A landscape with many peaks, sampled at points; each row gives a point and its height.
A climber steps from a point to the highest of its 2 nearest points, and stops where none of them is higher. Distance is the straight distance between rows; heights are no part of it.
nelo: [ 17 -20  -7  11  -9   6  14  -4  13 -11  14   6  -7   4 -22  10   2  -2
   9  -1  28 -13]  (h 31.9)
bis: [ -9  21   4  -8  -9  -7  -1  -1  -8 -13 -19 -17  19  -9  -1  11 -12   4
 -14 -16 -16  -3]  (h 47.3)
supu: [  1  18  15  -2 -21 -11 -14  21 -18  -4   8  -7  15  -1  13 -16   2 -12
 -16 -20  10 -22]  (h 41.9)
meb: [ 11 -15  -6   8  -2  19   9 -29  28 -22  10  -1  -3   8 -32  15   7  -4
   7  -4  26 -18]  (h 33.2)
Zibu: [ 28 -25  -3  14 -13  27 -19  27 -17  29  20  -4 -17  25  32 -16  -8  -3
   6  12  -7  -8]  (h 38.2)
Zom: [ -3   7   6 -27  17  13  14   1  -4  11   7  15 -11 -17  12   8  17   0
  10  11   9  23]  (h 8.0)
dila: [-10  -9 -17  14  -2 -17  13  14   3  10 -21  -4  -8 -16  -6  -2 -16  -1
   4  10 -22  15]  (h 53.3)
purus: [-10   7 -12 -11  21  -3 -18   5   5  13  13  36  -9  -8 -11  -5  -2  21
  17  18  11  16]  (h 18.7)
gikal: [-11   3  -7 -10  14  -5   4 -11 -12  -6   8   2  11  10  -7   8   3  11
  -8  12  -3  -4]  (h 23.6)
vidur: [ -8  -5 -22 -27   2  32   7  -8   1  -8 -16   7  16  12   0  23   4  15
 -10  -3  -1  -7]  (h 23.7)
Posig: [-13  -6  16   5   8  -4 -35 -10  -2   3  11  12  10  31 -11 -26 -11  20
   5   9  -8  -4]  (h 61.7)
Viru: [  3 -17 -17   9 -17 -12  14  21  -9   8 -13 -10 -10 -10   9 -12 -11  -6
   3  15 -15  12]  (h 49.8)
vafe: [ 12 -14 -14  21  -5 -14 -15   7   4   6  23   8 -15   3 -12 -20  -2  -8
  25  16   9  -6]  (h 23.0)
sut: [  3  -9 -11   3  21  -4 -16  -1   6   9  19  32  -9   3 -14 -15  -2   9
  28  18  19  -1]  (h 20.0)
migal: [  9  15  21  14 -16 -14 -12  25 -12   6  13 -12   8   1  19 -32  -6 -15
  -5 -23 -16 -18]  (h 37.7)
Siga: [ -4  -4 -12 -23   0 -21   8  11  -2   4   0   9  -8 -20  -5  13   3   2
   0  18   6  21]  (h 18.9)
rivu: [  1  -3   5  15 -20  21 -12  11  11 -10 -18  -5   3 -16   1   9 -10   4
  11 -40  14   3]  (h 53.9)
fopap: [  1  21  12 -20   8  10   3  -5   3   6  11  21  -5  -8   7   2  21  -2
   6  -4  12   0]  (h 9.5)
damo: [  4  24  20  20   1 -15   5  11  -5   6  14 -12  -1 -10  18 -25  -2 -22
   2 -25 -14   0]  (h 34.1)
rebu: [ -5   5  -6 -23   1   5  26   0 -15 -11   4  -7  -1 -10  19  16  28 -10
 -27  29  -4   5]  (h 4.5)
bik: [  3  -4  -3 -19 -14  -9 -14  15 -23   3  13  -5  18  14   1 -11  12  -7
 -30  -5  12 -41]  (h 51.0)
luta: [-11  16   7 -16  -1 -40 -17   1  -3  -3  18   2  12 -18 -14   2  11   2
 -12  17   9   0]  (h 58.4)
dafe: [ -6   6  -2   0   9 -22  21  -4   8   4 -20  -4 -16 -32  -8   3   9 -19
   4   9  -9  22]  (h 16.3)
Lepu: [ 1 -1 -5  3 12 12  3 -5  7  4  7  9  1 11 -7 -5 -6 16 11 -5 -9  1]  (h 28.3)
tar: [-12   5 -10 -14  15  -6  -6  -7  19  11  -3  26 -13 -13 -18  10   3   7
  17  14  17  16]  (h 17.5)
derak: [  1  -5  -4 -21   7  -4  -3 -12  29   2  -9  19 -14 -22 -18  26  17  -4
  14   8  33  19]  (h 16.6)
temub: [-11  -2  10  17  12 -16 -18 -10  13   0  -5   7   8   3 -24  -9 -20  19
   8  -2   0  18]  (h 62.3)
buron: [  2 -12 -13 -16   3  42  29 -10   2   3 -18  -4  -3  16  26  15   1  13
   2  -8   0  11]  (h 21.8)
bogol: [ 33 -26  -4  16 -15  40 -11  15  -7  18  19 -11 -29  29  27  -9  -3  -7
  24  -1   8   3]  (h 35.8)
Kunak: [ 0 14 10 -5 13 12 15  0 -6  0  8 -1 -6 -6 15 -4 13 -9 -1 -5  1  1]  (h 11.3)
mufo: [-12  12  16   0   1 -28 -12  -4  -8   1  -3  -2  13   5  -3 -13 -12  10
 -12   6 -17   3]  (h 49.4)
lol: [ 30 -18  -2  13 -19   4  -9  36 -22  18  11  -5 -11   6  34 -22  -1 -10
  10  14  -5   2]  (h 42.2)
keko: [ 15  -1   0  11 -22  24 -15  33  -8   7  -6   1 -18   4  21 -11 -18   1
  18 -34   5  -3]  (h 47.1)
varuf: [  5   3   0 -12  13  37   8   6 -12  10  -6  -4  11  20  23 -10  16  -5
 -17 -16 -18 -21]  (h 32.3)
dup: [ -2   7  19  18   5  -1   6 -20  -3 -12  12 -16  20  15   1  -7   2  -3
 -10  -5 -15 -17]  (h 40.3)
tas: [ -9   6   1 -12  22   6  -3 -20   2   5   3  11  11  25  -1  -5  -2  14
  -4  10  -5  -2]  (h 26.0)
Lapu: [  8 -14 -10  11   4 -18 -24  -1   2  10  32  16  -3  13 -13 -17 -11  12
  11  17  15 -11]  (h 21.5)
zok: [ -7   7  -8 -11   5 -23  10  -6 -13  -1  -1   4   6 -15  -3   4   4   6
 -15  27  -6   8]  (h 20.9)
ras: [ -5  -5  -7  -1  28  24  23 -16   7   6  -1   5   0   7   8   4   1   5
   1  -2 -12  -1]  (h 26.1)
labub: [ 30 -22  -1  32 -36  17   0  21  -5  -4   6 -31 -21  15   9  -6  -4 -12
  13 -16  -5  -2]  (h 40.9)
lopuv: [ 39 -13  -2  32 -23  27  -4  29  -5  15  12 -16 -22  15  23 -11   0 -10
  22  -4  11   1]  (h 38.1)
vep: [ -6  15  17  10   5 -16  12 -10  12 -11  -6 -18  -3 -14   0   6   1 -21
   1 -13 -15   4]  (h 28.7)
teza: [ 11 -27  -9  -7  -3  12  24 -17  35  -4 -27   1 -26  -5 -16  21  16  -7
  16  10  34  15]  (h 15.4)
dure: [  0   9  12  -2   0  19  17   8 -13  -5  -7 -16  10   8  28  -3   5  -2
 -17 -16 -17 -18]  (h 37.2)
Sov: [ -3   2 -11  -9  21  32  40 -12   7   0 -18  -3  -5   5  19   8   7  -1
   7   1 -16  24]  (h 23.9)
Pov: [ -7   2  -7 -11 -15   3 -19  11 -11 -11 -12   0  19  -6  -9  13 -17  14
  -9 -19   9 -10]  (h 57.1)
marel: [-18  22  16   1   7 -27  -3 -25   5 -15 -14  -6  11  -3 -13  13 -12   0
 -10   6 -28  15]  (h 25.1)
gog: [  4 -14  -8 -11   9  42  10  -7  -4  12   2  -2  14  33  14   6  10   3
 -12  -4 -15 -25]  (h 28.5)
dosem: [-10   5  -8 -19 -17  -7 -10   6  -9 -29  12   3  11  -6 -10  19   3   0
 -19  -1  28 -27]  (h 61.6)
Salab: [ -8  16  10 -22 -12 -12 -16   2  -3  -5   6  11  15 -11 -13  16   2   8
 -11  -3  27 -11]  (h 69.2)
vumib: [  7 -11 -10  14  -1   1  12   1  12  -3  -5   4 -15  -3 -15   0   1  -3
  11   2   9  -2]  (h 30.5)
nif: [  0  22  26   5  -4  -9   7   4   5   2   6 -18  -7 -32  17   1   4 -22
   5 -21 -11   0]  (h 31.0)
domu: [-11  -7  -7  14   4 -32  -9  -9  15  -4 -13   3   5 -11 -30  -2 -27   2
   7   9  -1  15]  (h 59.6)
nupa: [  1  11  10 -12  14  -3 -24   0 -20  18  13  11  17  18  -3 -17  10  12
 -16  -3   6 -18]  (h 50.5)
Nep: [ -9   5  20   6  -1 -15  -7 -10 -17  -5   4 -10  21  19   7 -11  -3   4
 -24   0 -24 -12]  (h 44.7)
tusez: [-10  -4 -13 -11   1 -34   5   6   7  10 -19   3 -17 -39 -13  17   0 -11
   0   9  -4  24]  (h 17.4)
pim: [  2  -5 -13 -16  15  39   3 -20   5  -2  -3   4  11  24   5  17  11  17
  -7  -5  -2 -17]  (h 25.9)
vupur: [ 18 -15   0  13 -27  28   3  27   1  -7   3 -14 -17   6  13  -7 -14  -2
  15 -25   2   8]  (h 43.7)
Rus: [ -8   6  18 -12  18 -16 -30  -8  -9   5  21  18  15  18  -7 -14  -2  23
  -9   8  -1  -6]  (h 56.1)
sal: [  2   1   7  -1   1 -10  26  11   2   8 -16 -17 -18 -29  15   0  10 -31
  -2   3  -9  24]  (h 14.9)
pivi: [  2  -7   6  33   3   3  19 -25  12 -21  12 -21  10  19 -11  -2   0  -4
   3 -12  -4 -14]  (h 37.1)
Sosuv: [-24  -3   8  10  19  -8 -13 -18   1   3   4  13  12  25 -13 -18 -19  22
  11   7 -16  10]  (h 66.5)
Rolan: [  5  -6  -7 -17 -22 -12 -14  11 -19 -10  16  -4  18  -3   1   4   7  -2
 -19   7  23 -30]  (h 55.8)
koza: [  3 -11  -6  23   6 -15  13  -3   8  -3   1  -9  -6   5 -12 -14  -7 -10
   6   8 -12  -4]  (h 28.6)
Tuli: [ -4   9  -2 -28  11   9  13   4 -12   5   4  14  -7  -8  13  10  20   1
 -17  28   3  10]  (h 6.4)
lek: [ -8  10  -4 -14   2   4  -9  -3 -12  -4 -19   0  20   6   0   5  -7  13
 -18 -13  -6 -11]  (h 52.8)
lur: [ 13 -15  -6  43  11 -15   3  -2   5  10   6  -4 -12   8  -1 -26  -9  -3
  15  20 -25   0]  (h 26.6)
Figer: [ -4  -7  -5 -11 -10  11  -8  11  -7  -1  -2   6   4  -8  -3   1 -12   6
   1  -2  11   0]  (h 55.7)
Muva: [  3  12  12  -9  -2  -6 -23  12 -12  -3  14   2  14   7   0 -13  10  -2
 -21  -7  11 -29]  (h 46.3)
logol: [  8  -6   5 -14   2   5  19 -15  28   4 -12  14 -28 -19  -9  23  25  -9
  21   0  33  18]  (h 16.0)
ziv: [ -5  -8 -16  18  13 -29   0   4   9   9 -20  12 -11 -10 -20 -14 -20   9
  11  14 -10  10]  (h 56.8)
rodur: [-17  14  15   0   1 -38 -20 -10  -7  -9  11   4  10  -5 -19  -3 -11   9
 -10  20   3  10]  (h 53.8)
Kikof: [ -9  17  -5 -16 -11 -24 -14   5   0  -4   2   4   4 -23 -17  14   8  -3
  -8   2  17   7]  (h 63.3)
vova: [-11  20   5  -6  -9   3   9   6  -8  -7  -6 -19   4 -10   9   4   8  -5
 -22 -14 -13 -10]  (h 42.5)
diso: [-19  15  16   7  -4 -26   1 -26  11 -27  -8 -15   6  -2 -10  18   6  -9
  -9  -8  -7   6]  (h 26.8)
beb: [ -4 -17 -16 -35  -2  47  16  -7 -11   6 -19   1   6  14  19  24  10  10
 -11   5  -1   1]  (h 21.3)
rav: [  2   8  10   5  -7   7  26  12   2  -6  -3 -15 -12 -16  12   6  19 -22
  -6  -1   2   3]  (h 13.2)
favel: [ 27 -19 -13  33  -4  -3  -5  10  -1  12  11   0 -19   8  -2 -24  -2 -14
  27  18  -8   1]  (h 24.7)
vago: [ 11   6   6   9 -19  17 -19  26  10   7  -9   1  -6 -15  14   1 -11   5
  26 -40  15   9]  (h 50.8)
visod: [ 16 -19  -1  18 -21  -2   6  27 -16  11  -2 -11 -10  -4  19 -13  -9 -14
   5   7   0  12]  (h 46.0)
tig: [-18   8  -7   0  14   2 -10 -24  14 -11 -20   5  19   4 -15  14 -12  14
  -5  -6 -12  13]  (h 21.7)
mavas: [-20  16   4  -3  -1   3  -9 -27  20 -21 -27  -1  13 -10  -5  24 -10  14
 -11 -18  -1   8]  (h 20.1)
gal: [  8 -11  -7  17  -1   3  22 -29  15 -18   0  -4   2  11 -17  15   4 -19
   8  -5   7 -21]  (h 34.8)
mif: [-21  12   1  -3  18 -15   0 -27   7  -3 -18   4   6 -10  -8  13 -11  11
  -7  -3 -28  25]  (h 23.4)

Where does a climber stop that starts at each point below?
beb -> Pov
bogol -> Sosuv
diso -> Salab
dafe -> Lepu
logol -> Salab
gal -> Salab
